Points, in no order, along strands that fork and pass close to each other.
Points whose rows are less than 59.7 apart are linked; no others are.
K_755: [ -8   5  11   1  12  -4 -13 -15   6  -5   0  -5  -7  15  -3  20  -2  -3
   3  -9   6  19  -8  11   0   0   4   6 -13   2  27   2  10   4  16   7
  -2   1  12   3   8  -6   2   4   2   2   3]
K_241: [ -5   5  -3  -2  16 -11 -16  -3   5 -11 -12  -3  12   7   1  26  -4   3
  17  -2  -5   7  -6 -10  -1 -13  -7  -6   5  -1  10   1   2  15  12   8
   0   5  13   1  -6 -12  -6  -9 -10 -24  -7]
K_529: [ -6  11   3  -3  15  -3  -6 -15   0  -7  -5  -2   2  16  14   8  -1  -1
   7   0  -1   4 -15  22  11  -2 -11  -5 -19  -1  28   4   8 -11   8  -1
  -4   0  10  11   5  -4   7   7   2   6  -5]
K_256: [  6   9   4  -3  13   3   9  13  -3   5  -1  10   1   4 -10   2  -9   5
   4  -3   1   7  -1  13  -6  -6  -1   4 -18  -6   0 -10   0  -6   7  -5
 -10   2   0 -14  11  16  -1  -8  14  10   5]
K_497: [ -7   2 -10  -2   5  -2  18  10   9   3   5   8   5  11  -5 -10  -6  12
  -5  24  -7   3   3   0   2  -2  -7   8   2 -21  -4  -5  -3   7  -7 -10
   3  -7 -16   1  22   6   0   5  -2   7  -3]
K_725: [ -7  -2   3  -9  -5  15   7   4  17   5  -5  -9  -3   9   9  -2   1   1
 -12   6  15  21  -8  10   1   1  10  -2  11  -9  -6   7  -1   6  -4  -7
   1  -1  -1 -16  11   5  11   7  -5  10  -5]
K_474: [  5  -3 -10 -16  -3   9   3  10  -5   6  10   2  -2   0  12   4  -5  -8
  -4   5 -12  -8  -5   5  -5   9  -4   8  -2   4   3 -13  10  -6  10   3
  15  -7  -4   3   1   2  10  -9   6  22 -20]
K_885: [ -4   1  10   7   3 -12  -1  -3   0  15  10 -18  -6  -3  14  -2  21  -2
  -2  -8   3  -8   1 -14  -8   8   3  14  -9   6  12   2  -3   2   1   2
  10  -4 -16  -1  -8   2  -1  -6  -7  -4   0]
K_89: [ -2  19   7   5   9 -11   3 -15  13 -11  -3  -1  -8   3  12  -7   6  17
  17   0   4 -23   3  -2   4 -17 -11   0 -15 -10   7  -5  -3  -1  -7  -9
   3  -5 -29  12  12 -11  -9   4   3   2  -3]
K_331: [ 14 -12   2  -9  -2  -3  -5   8   8  10  -6  -8 -11 -25 -12  -3   5 -17
   3  -2   2   3   6  24  -7 -10  15   1  10  -1  13 -15  -9   0  -4   0
   6   0  15  -8   2   6  -4  -2  16  14 -12]
K_458: [ 11  10   8   3  14   8   6 -17  -4  -1  -2   1 -10  -6  11  -6   9  -6
   7 -13  13 -33   1   8   6 -11  -4  -7  -6   7  -1 -22   3   2  -6   6
  -1  -6  -8  18  -9  -1  -6  -7   9  14  -2]
K_431: [  7  -2   6  12  -6   1   2 -11  -4   3  -6  -2  -6  -4 -11   0  12   0
   2 -16  11 -11  11 -17  -1  20  11  12 -15   8 -12  11  -4  -3  -2  -8
   3  -1 -10   1 -14   0   8  -6  -1  -9  37]
K_103: [-10 -13   1   5 -19   0   2   6 -15  -7  15  -5   2 -18  -2  -4   6 -20
  -9   9 -14 -28  13 -15  -7  -2  18  -4  14   0 -13   2 -10   6  -7  10
   6  -3 -11   8  -8 -17 -14   5 -10  -3 -12]
K_362: [ -1   2   9  -1  -9  13  -4 -13  12  -5   4   3   9  -2   4   9  -9  -7
   4  -5   5  -3  -3  -2  -6   3  -1  -5  12  -1  -3  -5   0  17  -1   7
   2   5   6  22 -13 -10  -7   0 -16  -1  -4]
K_417: [ -8  -4  10   2  -2 -16   1  14   0  11  12 -12   7   7   2  10  12  -6
 -13   5  -7   3   5  -7 -10  16   1   4 -13   0  16   4   6   0  -2   1
   7  -9 -12  -3  13   0  -4  -7  -8  -7   3]
K_706: [  0  -2  22 -17   6   9   5  -2  -4   6  -8  -6  -9  11   1   1   1   3
  -2  -6  12  21  -4   7   5  19   2   7 -23   3  11  10  11  -3   3 -17
   8   5   7 -10  24   0  12  -4  14   0   7]
K_534: [  2  -2   7  -7 -11   0  -8   2  -6   0  -1  -7 -10   3  -5   3  13 -14
  -2  -3  14   9   3  -7   0 -10  14   3   8   7   6   8   0   5  18   7
   3  11  12 -11  -5 -11   8   1   8  -5 -10]
K_62: [  3   0 -18   8  -8   0  -2  11 -17 -13  -6  11  18 -11  -7  -2  -7  16
  12   9 -14  -4   0 -13  -2   7 -11  -2  10   2  -5   7   7  -4  -2  -1
   0 -11   5  -6  -4   8  -7  -4  -4 -20   8]
K_747: [ -1  -4  12   1   8 -12   9   2  -3  14  -2  -2 -10   5   2   7   5  10
  -5 -10   5  23   5   5  13  18   1   2 -31  -1   6  -1   4  -8 -10 -14
   3  -5  -5 -10  20   7   4  -3   9   9  17]
K_437: [ -2  -2 -17   3  -3  -2   6   3 -12   3   4   2  -1 -22   2 -16  14 -12
 -11  -1 -13 -16   4   2  -2   4   4   1   6  -2  -2  -6 -10  -2 -12   1
   9 -16  -8   6  -9   5   9   0   4   5 -16]
K_761: [ -2  -9  -1   8  -8  11  12  -7  -5  10  18  13  -9   1   0  -5 -14   8
 -14   3   9  12  -3   9  12  18   0   2  -5   3 -14  -3   3  -4   1   2
  -4   0  -2   1  -3   3   9   5   0   4  10]
K_562: [ -8   5  -4  -4   7  -3   2  12   8  -4  -2   4  10  11  -2  10 -15  -3
   6  14 -11  -2  -4   8  -4 -10  -8   6 -10  -4   1  -7  13  -8  13  11
  -6   1   1 -10  13   9  -7  -5   3   3  -5]
K_708: [ 15  -6  15  -4   1  11 -10   6  -7 -11   4   0   1   2  -6   5   9   3
  12 -10   4  -3   6   2  -7  15 -12  -7   9  10  10  13  -1  11  -3  -1
 -12   4  24   8  -5 -13 -16  -5  -1 -14   9]
K_7: [ -2  13   4  -2  -3   3  -9  -9  21  -3   2   2   4  15  11  17 -15  -3
   1  12   9   7  -8   5   0 -20   4  -7  14  -2  -6  -7  -3  11   7   8
  -6  10  -2   4  -5  -4  -4   8 -17   0  -8]
K_345: [ -5   6   9 -17  -9  18  -1   6   0 -14   1   2   9  -1   5  -6  -6   3
  12  17  -1 -26   0  -4 -11  -7   1  10  19  -5   0   7  -8  13  -1 -11
   2  -2  -9  -1  -5   0 -12  -4   0  15  -9]
K_353: [  4 -12   4   4   3   1  12  -5  -5  21   8   2 -15  -2  -3  -4  -4  -5
 -32 -12  13  14   2  11  14   7  14  -9   0   1 -17   0  -8   3 -16  -4
  -6   3   2   3  -6   6  23   4   0  11   7]
K_481: [ -6  -4 -11  -5   2   4  12  13 -10   3   2  -2  12 -19   0  -8   5  -1
  -7  10 -22 -24   5  -7 -15   3  -6   7   7  -6 -10   1  -3  -4 -18   2
   6 -15 -12   5   9   2  -6  -6  -2   6  -8]
K_327: [  7 -10   1  14 -11  10  -2   5  -6 -17   8  -1  22  -5 -13 -14   0   1
 -12   3   2  -1   5  -8  -5  -7   8 -11  13  -9 -12  12   7  -4   2  13
  -8  10  16  -5  -3   6  -1   8  -8  -8 -13]
K_404: [  0  -4  -5   4  -5  12  -3  -7 -11   1  -5  -1  -7 -25   8   3  11  -8
  10 -13  -3 -31   7  -1  -5  10  -5   7   7   3 -13  -5  -4   6 -11   8
   5 -13  -8  16 -17 -10 -17  -6  -3  -6   4]
K_902: [ 16  -5  -1   7   6   7  -5   2   2  -6   6   4  -6 -25 -16 -25   3   5
  20  -7  -2 -17  11  -2  -8  -5  10   6  -1  -1   7   3 -18   7 -16 -10
   5 -10   3   2   0  -5  -6   1   5  -4  -5]
K_804: [  5   2 -12  11  10   2   0  -9  22  -5   0   5 -10  -6   6 -16  -5  11
  -1  -7   5   7  -1   8   8 -32  -6 -15  23 -10 -10  -7 -10   4  -8   5
  -7   4  -9   1  -4  -1  -4  16  -2  -8 -12]
K_73: [ -1   3 -12   0   2   1   5  -1  -2  -1   1  14   1  -1  10   6  -6  -9
  -7   9   1 -14  -2  -2  14  -8 -15   4   9  12  -6  -8  -1  -6  19   9
  -5  -2  -4   3 -22  -2 -17   1   5  -5 -16]
K_108: [ -4   4  13 -10   4  -3   2 -15  -3  10  -2   0 -13  -9   0   0   4   1
  12 -11   2 -12  -6   0   5  13 -10   6 -20  -4  11 -17  -5   1  12 -13
   6   5 -18   1   5   6  -3 -14  15  13   3]
K_688: [  1   7   7   6   4  12  12  -7  -4   6   3   1   3  -3  10 -14  -4   7
  -5  -3  -2 -26   5   3  -9   2 -11  -1  -5 -11  -8   8  -3 -12 -14  -4
  -8  -5 -13 -14  -6   8  -5  -6  -7  -8   6]
K_799: [  4 -12 -13   4 -15  -9   7  14  -8   0  10   4  11  -9 -15   3  -7  16
  -2  18  -4  13   1 -17   3  12   2   9   4   1 -10   9   1  -2  -4  -7
   1  -7   1  -7   6  18   5   4  -8  -3  16]
K_532: [-10   5   7  13   4  -6  -2 -11  -2  -3  -7  -1  -8   5   0   7   3   0
  13 -24   0   7 -12 -17   9  17  -9   2 -18  16   2   6   0   1  19  -4
   5   4   5   2 -11  -8   3  -7   7 -15  15]
K_63: [  3  -4  -5  12  -6 -13   3   2  -6   5  -5  -3  -5 -15 -13  -5   6   0
   4  -6  -1 -21  17 -14  -3  -1  13   6 -16   2 -15   1 -14 -11 -13  -7
   2 -10 -17 -13  -7   8   2   1  -1  -4  24]
K_642: [  2  -2 -11  -8  11  -9  -2   8  -2  -4  -3   4   3 -12  -8 -16  14  -2
   3   4 -13  -5   5  -2   0 -27  -7  -1  -5 -10   6  -5  -5 -20  13  -3
   5   6  -7 -10  11   2 -18   1  16   3 -17]
K_876: [ 13   1  -2  10   8   2   5 -14   8   5  -5   7 -21 -16   2 -17   8  -3
   6 -12  16 -13   4  21  11 -19   5 -15 -11   3  -4 -21  -6   2 -12   1
   4   3  -1   3  -2  -2 -10  -1  18   6  -1]
K_659: [ -6   4   1  -7  -3  15  -2   8  13  -8  -2  -5  19  10  -5   4  -7   5
  -6  14   6  25  -6  -1  -4  16  12   7  14 -11  -2  12   9  15  -4   2
   3  -5  15 -11  11  10  11   4 -14  -2   1]
K_729: [ -3   2 -18   2  -1   3  -5  -7  -4 -17  18   4   3   6  14  -8  -6  13
  11  15 -13 -18  -1  -2  -1   1 -14   7   3  -2   8  -6   7   0   8   2
  11 -11 -10  22  -9 -10  -8   1   1   3 -15]
K_619: [ 12  -8  10 -13   2  -4  -3  18   4   7 -10 -26   0  -4 -11   2   5   7
  -3  -3   9  28  11  -3 -13   8  12  10  10   3   2   9   0   5  -1  -9
   0  -6  11 -13   4   9   6 -10   2  -9  12]
K_214: [  6  -2  23 -12  -1   5  -5  -4  -3   4   1  -3 -15  12  -8  16   0  -8
  -6 -10  17  18   1   6  -8   7  11   5   2   9  15  -2   7  11  20   7
  -4  14  15  -1   2  -7   5  -8  12  10   0]
K_825: [ -9   3   7   6  10 -14  -6 -11   2   6 -16  -7   4   8   1   6  -2   4
   8 -17   4  27 -15  -7   1   3  -3   2  -8  16   4  15  -5  -5   8 -12
  -2  11   5  -4 -10  -7   5   1  -6 -25  17]
K_466: [  6   4  18  -7  -4   3  -4   1   3  -3 -14  -3  -3  -1  -3   9  14  -7
  12 -10  15  12  -6   4   4   9  -5  -4   6  -2   8  10  -7   8  -1 -15
  -1   6   4  14   5 -17  -6   1   4  -6   6]
K_130: [-11  11   1   9  16  -3   5   4  11   7 -11  -3   1  20   4  12   4  -3
 -18   3   8  26  -9   6   7 -11   4  -5  11  -6  -5  11  -2   4   1   3
  -8  -2   4 -15  12  10   1   7 -12  -3   1]
K_728: [  0  -3   3   1   0 -15   8  10  -1  22  11  -5  -6   9   5  13   4 -19
 -20   3  -6  13   1   6   0   8   1 -12  -1  -1   3  -9   2  -8   0   1
  -2   3 -12  -1  14   1  -2   4  -6  12  -9]
K_955: [  0  -1 -13  13  -2   1  -9  -1   2 -12   0  -1  19   5  -4   1 -19  15
   8  -3   1  12  -7 -11  -3   3   4  -1   4  20 -14   7   9  -1  10  10
  -7   2  18  -4 -27   9   6   0 -13 -20  17]
K_572: [ -2  10   5  -3  14  -2  13  -3  -2  -1   2  -2  -2  11  15 -16  -1  12
   6   3  -7 -32   6   7  -6 -11  -5  -7 -19 -12   2 -12   1  -5 -17  -6
  -1   0 -27   7  17   0  -2  -4   4  16  -2]
K_883: [  1   9  -1   7   3   0  15  -1  -5   7   3   8 -10  19  12  -7  -4   1
 -10   2  -2 -19   2   6   9  -6   0 -19 -16  -7 -10 -11   4  -9 -10  -2
 -10   7 -18   3   5  10  14   3   3  13   5]
K_718: [ 14 -10   0  -1  -8   2 -13   3  -7  -3  -3  13  -6 -16 -17  -4  -4   2
   2 -18   8  24   2   2   5   4  -1   7  14  13  -2   1  -7   9   2  -7
  -2   2  26   7  -7  -6   4   3  10  -1   6]
K_424: [ -1  -9 -14  13  -9 -13  -8   7 -12  -7  -6   2   5  -2 -18   5   1   3
   8  -5  -1  10   2 -27  -5  -3   5   5 -10  19 -11   5   0  -7  16   3
  -5   0  11 -11 -18   3  13  -5   4 -15  16]
K_697: [  5   3   6  -8   1  -1 -16 -14  10  -5 -15   2   3 -13   1  20   8  -2
  19  -1   8  -3  -1   1  -4 -11  -6   1  19  -3  14   0  -7  15  -1   4
   3   8   7   9  -3 -16  -6  -2 -10 -11   0]
K_635: [ -3  -4 -16  -8 -10  14   0  -8  -2  -9   3   9  14  -9   5  -9 -14  11
  -6  14 -11  -6   5   5  -6  -7  -9  -2  11 -10  -9  -1  14 -17   1  21
   1   6   1   2   8  -3   3   2  -4   3 -12]
K_251: [  7  -1  -5  10   8  11   7  -9 -18  -6  -3  10 -10 -10   5  -1   3   1
   5  -7  -4 -34   9   6   3  11  -2   5 -12   2  -9 -13   5  -2 -13   8
  -1 -18 -13  25  -4  -7  -5  -6   5   6   7]
K_776: [ -4   9  10   8   7 -10   5 -12   4   2  -4   6  -4  11   3  10   9   2
   9 -19  -2   5  -8   0  12  18 -12   1 -31   2   7  -2   4   0   5 -12
   5   1  -9   5  10   4   5 -10  12   1  15]
K_231: [  3   4  -1  -6   1   2   0  -4   0  -5  20   3   1   8  15   4  -5  -3
   2  20  -6 -10  -8   9  -1  12  -5   6  -5   2  14 -15  11   2   3   5
  15 -11  -8  16  -1  -8  -7   0  -3  24 -13]
K_811: [  5  -5 -11  -6  -9   6  -3  -4   8   0  -2   5  -5 -16   2  -9  -2 -16
  -3  -2  -4  -3   0  20  -4 -19   4  -9  10   5   0 -15  -6  -9   3  12
   3   5   9  -1  -6  -5   4   3   8  17 -29]
K_463: [  3   4  -2  13  11   2   9  -9  10  10   0  16 -17  -1   5  -6   0  -3
   0 -19  16   8  -2  12   9 -21  -4 -10   4   6 -16 -10  -8  -1  -6   5
  -3   3   2   3  -1  -2  -2   9  10   1   4]
K_422: [  0   3 -12   8   7  -7   4  11   3  -2 -12   1   5  -6 -12  -5  11  -5
  -6   3  -6  13  -5  -8  -2 -23   0 -11  11 -13  -5   3   0 -10  -1   7
   2   7  -4 -21  21   9  -4   9   3  -3 -17]
K_915: [  2   1  -9  10  -7 -12  -6   8  -6  -6   4  -4  -2  -1  -9   0  10 -11
   8  -3   0  -3   6  -9   2  -6   9  -5  -5   8  -3   1 -11  -6  10   3
  -8   8   4   4  -3  -5   9   4   6  -2  -1]
K_171: [  4  -5  -8   1  -6  -4   7   6  -1  -7   6  -4   0  -7  -1  -8   8 -16
 -11  18  -7 -26  11  -2   5 -21  10  -8   7   0 -14  -5  -1 -14  -3  15
  -2   1  -7   3  -6  -9 -15  11  -6   7 -17]
K_930: [ -9   7   5  -7  -5  -2 -10   9   8  -1  -9  -9   7  25  -3  20   0 -17
  -2  -5  -1  25  -4  -9  -3  18   5   6   9  17   5  11  16  19   7  -2
   8  -3  21  11  -6 -10  10   1  -9  -9   4]
K_664: [-12  10 -18   4   0 -13   3   7   1  -1  -1   4   7  10  10  13   4 -11
 -10  11  -5   0  -4 -14   9  -4 -12   2   6  11  -1   1   9   2  16  13
  11  -6  -4  -3 -12  -1 -13   2  -8 -13 -11]
K_570: [-16  -4   2  -9  -2 -12  -1   7  -9   5   7   4  -3  14  -9  15 -16  -6
  -9   6   7  24 -11  -4   9   6   4   9   0  17  -1   9  -1  -2  16  -9
  -8   3   8  -4   5   7   9  11   5  -2   9]
K_302: [  7 -10  -5  -4 -14  22  -3 -10   2  -9   4  13  -1 -21   7  -9  -8 -14
 -10  -1  -3 -24   9  15   0  -8   1   1  11  -1  -7 -19  -3   2  -4  19
   2   1   4  19 -23 -13  -5   1   3  21 -18]
K_17: [ -3  -5   7 -10 -11  -2  -3  -7   5  14   4 -19   2   4   5   8   0  -6
 -13  -1  -1   3  -4  -2   3  24   3   3  -3   0   3   7   1   8  -8  -5
   6   0  -1  12  -4   3  30   1 -14  10  -1]
K_174: [ -2   6  -1  15  -2   1  -8  -6   6 -11   6   8  11  12  -3   4 -17   9
  13   3   1 -10  -6  -7  -1   4  -5   3   1   8  -3  -5  -3  10   2   4
 -12  -1   3  17 -19   0  -3  -3  -8 -13  14]
K_607: [  1 -14  15 -26  -1   4  -3   6  -3   9  -3 -18  -2   6  -5   1  -5   5
 -11   5   7  31   1   7  -3  15   4   6  -3   1  16  14   6  -5   2 -14
  -6   4   8 -15  16   4  16  -6   0 -10   5]
K_646: [ 19  -5  -1   4   0   1  -5   0   1   5   0  13  -3 -27 -20  -8  -3   8
  16  -5   5  11   7   3  -4  -2   0   5   9  -8  -3  -5 -11   7  -9  -7
   1   6   5   0   2  -4  -3   3   4  -6   9]
K_640: [ -3  -4   0   9  -8  17  15  -5 -13   6  10   7 -10   4   9 -23  -3   5
 -21   5   6 -17   2  -3   6   7   4  -8  -6  -8 -21   2  -5  -5  -5   0
  -6  -2 -15  -5  -8  11  11   2  -2   5   3]
K_545: [ 10   1  11   5   2   2  -4   5   0   6   1  -1   3   4 -15   1 -18   6
   7 -13  12  17   5  11  -8   7   6  -3  -8  14  -6  -2  -1 -11   6  -4
 -15  12  13  -7  -1  11  10  -5   7  -1  19]
K_152: [ -7  -1   3 -20  -5   0 -17  21  -2 -11  -9  -7   9  29  -2  11   1  -5
  -3   8  -7  15 -12 -14   3  14   8  -2  19   8  21  11  12  24  14  -2
   1  -1  20  -9  -8  -5 -11  -3  -6 -16  -7]
K_86: [ -1  -3  -3  -8  12  -1  11   8   0  11   5  -7   5   0   1  -6   7  13
  -5  10  -8   4   0  10  -9   6  -3  -4 -10 -25  10   2  -3  -4 -17 -14
   5  -9 -12  -4  30   7   8  -4   3  15  -8]
K_304: [ -1   5  -2   0  -3   3  -3 -15  18  -3   0  -1  -8   6  10  -7  -3   6
   1   7  10   3  -4  -1   6 -15   5  -6  11 -16  -1   2  -5   2  -3  -2
  -5   7 -11  -3  -1   0   5  14  -8   6  -7]
K_978: [ -7  -5 -11   1 -15   6   3  -1   3  -7   9   3  15  -4   1  -6  -4  -6
 -22  13 -11   3  -2  -9   5  -9   2 -13  17 -14 -18   2  11  -3  -2  19
   5  11   2   1   7   2   6  13  -9  10 -22]
K_693: [  0   2   1  10   2   1   8  -5  16  24   2   7 -12   3   9   1  -2  -6
 -16 -16   9  17  -3   9   5  -6   2 -11  12   3 -23  -1  -9   7 -11   5
   1   6   0   1 -13   8   0   4 -10   1  13]
K_847: [  4   3 -12  17   1  -3  -4   0   4  -9   1  -7   0  -3   6  -6   0   3
  16  -4   0 -12   3  -3  -2 -15  -6 -22  -9   2 -13   2  -6 -16   2  -3
 -14   6  -3   0  -4  -4   9   3  -2 -13  -5]
K_408: [ -1  -3   6  -8  -9  -7   4  19 -10   3   2  -2  -2   8  -6  17  -4 -22
 -14   3  -4  23  -2   8  -3  10  -5  -6   9  11   5   0   4  -3  10  -5
   0   3   9   2  11   2  -4   5   6   2 -12]
K_212: [ -8  12   1   9  15 -14 -10 -12  14   0  -8  -5  10  13   9   3  -5   8
  12  -2   0  12 -10   7  11   0 -15   0 -11  -2  14  10   3 -11  -6  -7
 -10   2   6  -1   2   3   1   4 -10 -19   8]
K_740: [  5   0   8 -12   3 -11 -12  17   2  -4  -6  -8  -4   6  -3  14   7   7
  10  -1   7  17   4  -7   2  14   6  23  -3   4   7   1   2  13   7  -9
   3  -6   9  -8   1   3 -12 -11   2   2  14]
K_149: [  2  -1  -3  -2  16  -1  15   4   3  -1   1   5  -5 -18  -1 -24  11   2
   6   7 -11 -17   8   9  -7 -23  -2   0   6  -8   8 -12  -9 -11 -12  -5
   8   0 -19   2   6 -13 -23   2  14   8 -18]
K_299: [  1  -2   5 -23  -5   4   2   6  -6   9  -2   2  -8  -9  -6   4   1  -2
   7   3  -9 -13  -5  -1   0  11   1  16 -10  -5   9 -14 -10  11   5 -15
   9  -5  -5   8   5   3   8 -19  17  25  -7]
K_942: [ -8  -5  -7   3 -15 -15   4   6  -3   5   2   0   6   4  -7  12  -6   0
 -18  13   9  26  -3 -13  12   1   4   3  12  12 -14   6  -4   2   1  -2
   1  -1   3  -3  -3   8   1  19 -10  -1  12]
K_882: [  1  -9 -13   7  -4  13   5  -3  -3 -13  -3   4 -10 -18   0 -26   1 -13
  -7   4  -7 -39  14  14   5 -19  12  -4   4  -2 -20 -10   1  -8 -12  11
  -2  -8  -3   7 -17  -5 -13   5   6   6 -13]
K_281: [ -1   4 -15  13   5 -21  19   5  11   5  -1  11   0  13 -12   0  -7  11
 -14  13 -11  11   3  -5   3 -14  -4   4  -6 -12 -15  -5   8 -10  -3   5
  -7  -1 -14 -12  27  13  -5   9   5  11  11]
K_45: [-11   6 -11   7   6 -16   0   7  11   4 -15   1   2   5  -5   5   3   2
  -3  -7  -1  26  -3  -9   3 -22   4 -12   2  -6 -15  11   1  -7  -1   6
   0   4   1 -25  21  13   5  10  -8 -13  10]
K_895: [-14   6 -17   0   3  -4   6  -8   6   8   3  12  -1  11  13   1 -16   2
 -14  12 -16  -4  -5   8   6  -6 -15   7  -2  -9  -6 -10  18 -15   3  17
   2   3  -6   1   7   3   0   7   0   5  -9]
K_704: [  1   2 -13   6   8   4  -5   3   6 -13   6  12   9   8  -1  10 -26   5
   8  12  -6   9 -13  18   0  -5 -17  -5   1   3   1   0   9  -6   2   2
 -13  -3  13   9   4  12 -13   6   4   2  -2]
K_689: [  2  -2   8   5 -15   3  -1  -7   0   6  -4  -2   3   7  -4  -3   3   5
  -2  -8  12   8  12  -7   2  14  15   9  -3   6 -18  16   2  -2  -8   0
   0   8  10   2 -10  -5  17   4 -13 -11  30]
K_29: [ 12   8   5   3   9  -1  -9 -10   2 -16  -2  -1  -9 -12  -2 -12   4  13
  31  -4   1 -32  11  -5  -3 -21  -3   7 -11  -9   5   0 -14  -1  -5 -11
   1   2 -11   1  -3  -8  -6   0  15   0   0]
K_558: [ -2   4  18  -5  -7  12   0 -14   6   1   3 -16   2   2  10 -10   2   2
   1 -11   9  -1  -8   5 -10  13   7 -12  -3  -5  11   2   2   7 -12 -12
   3   3  -6   6  -2  -1  29  -1  -9  12   2]
K_770: [ -5  -9  11  -8 -21   2 -11 -12  -9  -1   3  -9   4   3  -1   5   1  -3
  -3  -7   2   0   0 -20  -3  20   7  13   5   5   0  11   4   7   8   2
   0  12   5   7 -10  -9  25  -6  -9 -10  11]
K_34: [-15   5  -4  -1   0 -14  -6  -1  -4  -2  -8  -1  14  14  -4  15  -5   2
   3  12  -6  10  -9 -23   4  -4   0  -6  -3  10   4   6   8  10  18   8
  10   4   8 -15  -7  -2 -10  -6  -8 -35   3]
K_807: [ -6  -7  -2  -2 -18   2  -1   7 -16   7  -8  -3   5 -13  -3   4   9 -14
   0  -3  -3 -23   9 -11  -8   8   9   1  10   6 -20   4  -5   4  -1   6
   6  -1   2   0 -14  -9 -12  -7  -9 -15   5]
K_502: [ -7   5  13 -12   2   8  -4   4  -1  -8  -4  -7   0   6  14   0  13   8
  17   9   0 -17  -7  -9  -3   6   0   8   2  -2  18  15  -5   4   1  -9
   1  -7  -2  -9   4  -3 -18  -7   3  -4  -3]
K_672: [  8  -2  -4  -3  -3  21  -9   4  -6 -17  11   7  15   5   3  -1 -17   7
  -3   4  -9   1  -8  10  -1  10 -13   1   2   4  15   4  12   2   3   6
 -10  -5  25   8 -18   8   1  -3   1   7  -4]
K_763: [  7   5   8   3  13  -8 -12 -11   0  -3  -6  -4  -8  -3  -3   9   8   1
  13 -15   6  15   3   8   1 -15   7   2 -14 -11  19 -11  -8   2   9   0
  -1   8  -3   0  14 -11   4   0   9  15  -5]
K_873: [  8   1   5  -4  12   3   3  -1  -4   4   2  -6  -6  -6   7  -3  13   7
  -5  -5   1   8   2  21  -6 -11   7 -13  -4 -11  27  -8  -2  -5  -2  -9
   4  -5  -7  -4  16   4   6   0   7  22 -16]
K_840: [ -3  -3  11 -13   0   6 -13   6  -3  -9  -5 -13   7  15   6   2   7   3
  11   1  -4  -5  -9  -7  -2  17  -6   3   8   3  25  21  13  13   1   0
  -1  -5  22  -5  -6  -9 -12  -9  -6 -16   4]
K_787: [  1  -8 -12  -3  -5   9  -7  12 -19  -9   7  13   9   6 -10  -3 -11  10
   4   6 -16   2  -7 -12  -3  19 -12  -4  11   7   5   2   8   3  11   6
  -4  -2  18  -6 -11   4 -13  -9   3  -6  -2]
K_467: [  4 -10   4   0  -3  -4   4  -7  -3  18   3 -10  -5 -17   4 -11  18  -7
 -14  -4   1  -7   6  -1  -1  -2   5  -1  11  -7  10   0 -14  -1 -13   2
   1   1  -4  -5  -7   5   8  -1  -4  -1  -4]
K_525: [  3   6  -6   8   4  -9  12  10  -6   9  -6   2   6 -11  -4  -9   0   5
   2   2 -10 -18  14  -5 -12   4  -9   3 -13  -7 -13   3  -3 -14 -21  -7
   0  -6 -20  -7  10   9   1  -6  -6  -1  13]

Follow the links from the first point to the second, and from the first to the third. Name the last point that the two ways share.
K_902 / K_86 / K_704 -> K_640
K_481 / K_659 / K_706 -> K_304
K_103 / K_466 / K_747 -> K_362
K_840 / K_437 / K_755 -> K_362
K_883 / K_212 / K_171 -> K_463

A fork is a point with three links, a tip a point with one. Leave the first point through the second and follow the links. Name the first fork or tip that comes.
K_885 / K_417 -> K_562
K_463 / K_876 -> K_331
K_331 / K_811 -> K_463

A fork is a point with three links. Follow the links from the first point to the second and name the forks in between, in order.
K_706 / K_883 -> K_776, K_755, K_915, K_362, K_304, K_463, K_640
K_532 / K_728 -> K_755, K_915, K_362, K_304, K_463, K_640, K_525
K_34 / K_481 -> K_697, K_362, K_304, K_463, K_640, K_525
K_787 / K_345 -> K_525, K_640, K_463, K_304, K_362, K_697, K_840
K_619 / K_642 -> K_776, K_755, K_915, K_362, K_304, K_725
